Points on a hilly landscape, in no order, each with its height.
From any point a ball rolls to the lowest of the 4 points nearest to it. It stops when none of these is lower. Distance is the straight distance between rows; heights are no part of it.
Zalez h=272: [  6, -16,  -5,  -2, -36, -18, -30, -29, -13]
lupob h=77: [  9,  -7, -18,   3,   6,  39, -34,   9,  -3]
Dod h=389: [-32,  -4,  24,  13, -17, -22,  24,  35, -45]
guvat h=74: [-28,  -8,  19,   8, -33, -49,  16,   3, -23]
bek h=198: [ -2,  13,   8,   1,  11, -24,  35, -15,  28]
zote h=110: [-17, -15, -18, -41,   8,  40, -53,  35, -33]
zudi h=88: [-11,   9,   7,   8,  17,  18,  15,  33, -22]
veb h=251: [ -7, -15,  11, -10, -14, -43,   4, -15,  10]
dabo h=217: [  4,  10,  20, -14,  26, -29,  43, -20,  36]
motep h=101: [ 33,   2, -20,   1,  -6,  23, -33, -38,  17]
Kubis h=166: [ 19,  13, -24,   6,  36,  55, -10,  11,  21]
kudod h=168: [ 18, -16,  -4,   1, -45,   0, -49, -20, -41]
kap h=133: [-15,  23,  22,   8,   7,   2,  47,  27, -26]
nimo h=275: [ 11, -17,  22, -19,  34, -30,  36, -24,  46]
zibid h=78: [13, 26, -7,  1, 42, 42, 22, 15, 19]
kere h=95: [  0,  -1, -11,  13,   2,  17, -11,   1,  -1]
fikep h=130: [ 15,  22, -15,   8,  26,  16,   7, -11,  36]
Tob h=209: [ -4,  22,  18,  -2,  10, -25,  53,  -3,  13]
gobud h=142: [ 8, 20, -5, 13, 21, 20, 18,  2, 18]
Beruv h=167: [  1,  -5,  -9,   8, -19,  -5, -18, -10,  -1]
geno h=723: [-21, -10,   9,  12, -26, -11, -12,  17, -31]
Gafe h=114: [ 25,   3, -24,   1,   2,  27, -25, -29,  35]
vuzu h=521: [-24,  -4,  10,   9,  -8,  -2,   7,  39, -37]
Tur h=107: [-10, -12, -16, -31,  17,  37, -36,  35, -29]
befo h=215: [ -9,  13,  10,  12,  -2, -10,  24,  10,  -8]
setaz h=286: [ 11,   4,   2, -15,  27, -16,  27, -25,  50]
fovi h=119: [ 20, -15, -10,  -1, -34,  21, -56, -14, -40]
Bap h=497: [-16, -10,   6,  13, -30, -26,  -5,  -4,  -9]
Siru h=237: [ -3, -20,  18, -11,   3, -44,  24, -19,  25]
nabu h=160: [  9,   3, -13,   5,   4,   3,  -4, -18,  25]
zazad h=122: [ 19,  14, -19,   5,  20,  12,  -5, -21,  43]
kur h=411: [ -3, -16,  -6,   8, -30,   0, -28,   5, -29]
Dabad h=105: [-12,  -6,  -5,  -7,  16,  29, -11,  37, -27]
gura h=103: [-19, -18,  17,  -1, -39, -54,   5,  -7, -12]
siku h=111: [ 20, -11, -14,   7, -19,  28, -46, -10, -19]
rabe h=76: [-22,  13,  24,  13, -13, -29,  39,  19, -24]
fazo h=172: [-1, 16, -1, 15, 11, -3, 19, -5, 14]
Kop h=109: [ -3, -21, -16, -25,  -4,  35, -56,  27, -39]
tata h=284: [ -9, -16,   6,  -1, -35, -41,  -9, -14, -13]
Teraz h=118: [ 17,   4, -25,   7,  15,  47, -24,   8,  11]
moz h=171: [ 11,  27,   1,   1,  27,   5,  28, -14,  36]
vete h=182: [10, 34,  9, 10, 28, 23, 39,  2, 20]
sak h=363: [-32, -14,   6, -13,   0,  11, -14,  46, -47]
kud h=82: [ 21,  -9, -14,   1, -27,   4, -32, -26,  -6]
Nefe h=176: [ 19,  -4, -13,  -9,  -3,  -6, -14, -32,  31]
gub h=196: [-20,   4,  24,   5, -13, -50,  37,   2,  -6]
vib h=96: [ 5, 11, -9,  7, 33, 38,  5, 21,  3]
fibi h=112: [-16, -24, -10, -13,  -9,  29, -40,  33, -41]
nalek h=97: [ 11,  -6, -18,   5, -13,  16, -29,  -7,  -2]
gof h=117: [ 41,  -2, -21, -11,   6,  18, -28, -46,  50]
Sobe h=291: [ -1,  -2,   2,  -5, -10, -26,   1, -15,  15]
kopa h=444: [-22,  -3,  13,  11, -23, -31,   6,   6, -17]
vosem h=222: [-16,  -3,  21,  -4,  -7, -49,  31,  -7,   8]
tene h=207: [ 6, 30, 15,  1, 21, -4, 52, -6, 27]
Kefun h=231: [ -1, -20,  31, -15,  20, -48,  46, -15,  29]
Vidu h=108: [ -6, -13, -11,  -3, -10,  25, -31,  24, -27]
Kag h=137: [ 1, 27,  7, 12, 24, 17, 33, 18,  5]

Two balls start at each pair of points below. Name the first point that both come to, or write -.
Kop / sak | Dabad
fikep / gof | motep
bek / setaz | fikep
Siru / tata | guvat
veb / moz | -

Where does a ball stop that starts at each point below?
Nefe | kud
fibi | zudi
dabo | kud
Tob | kud
tene | kud
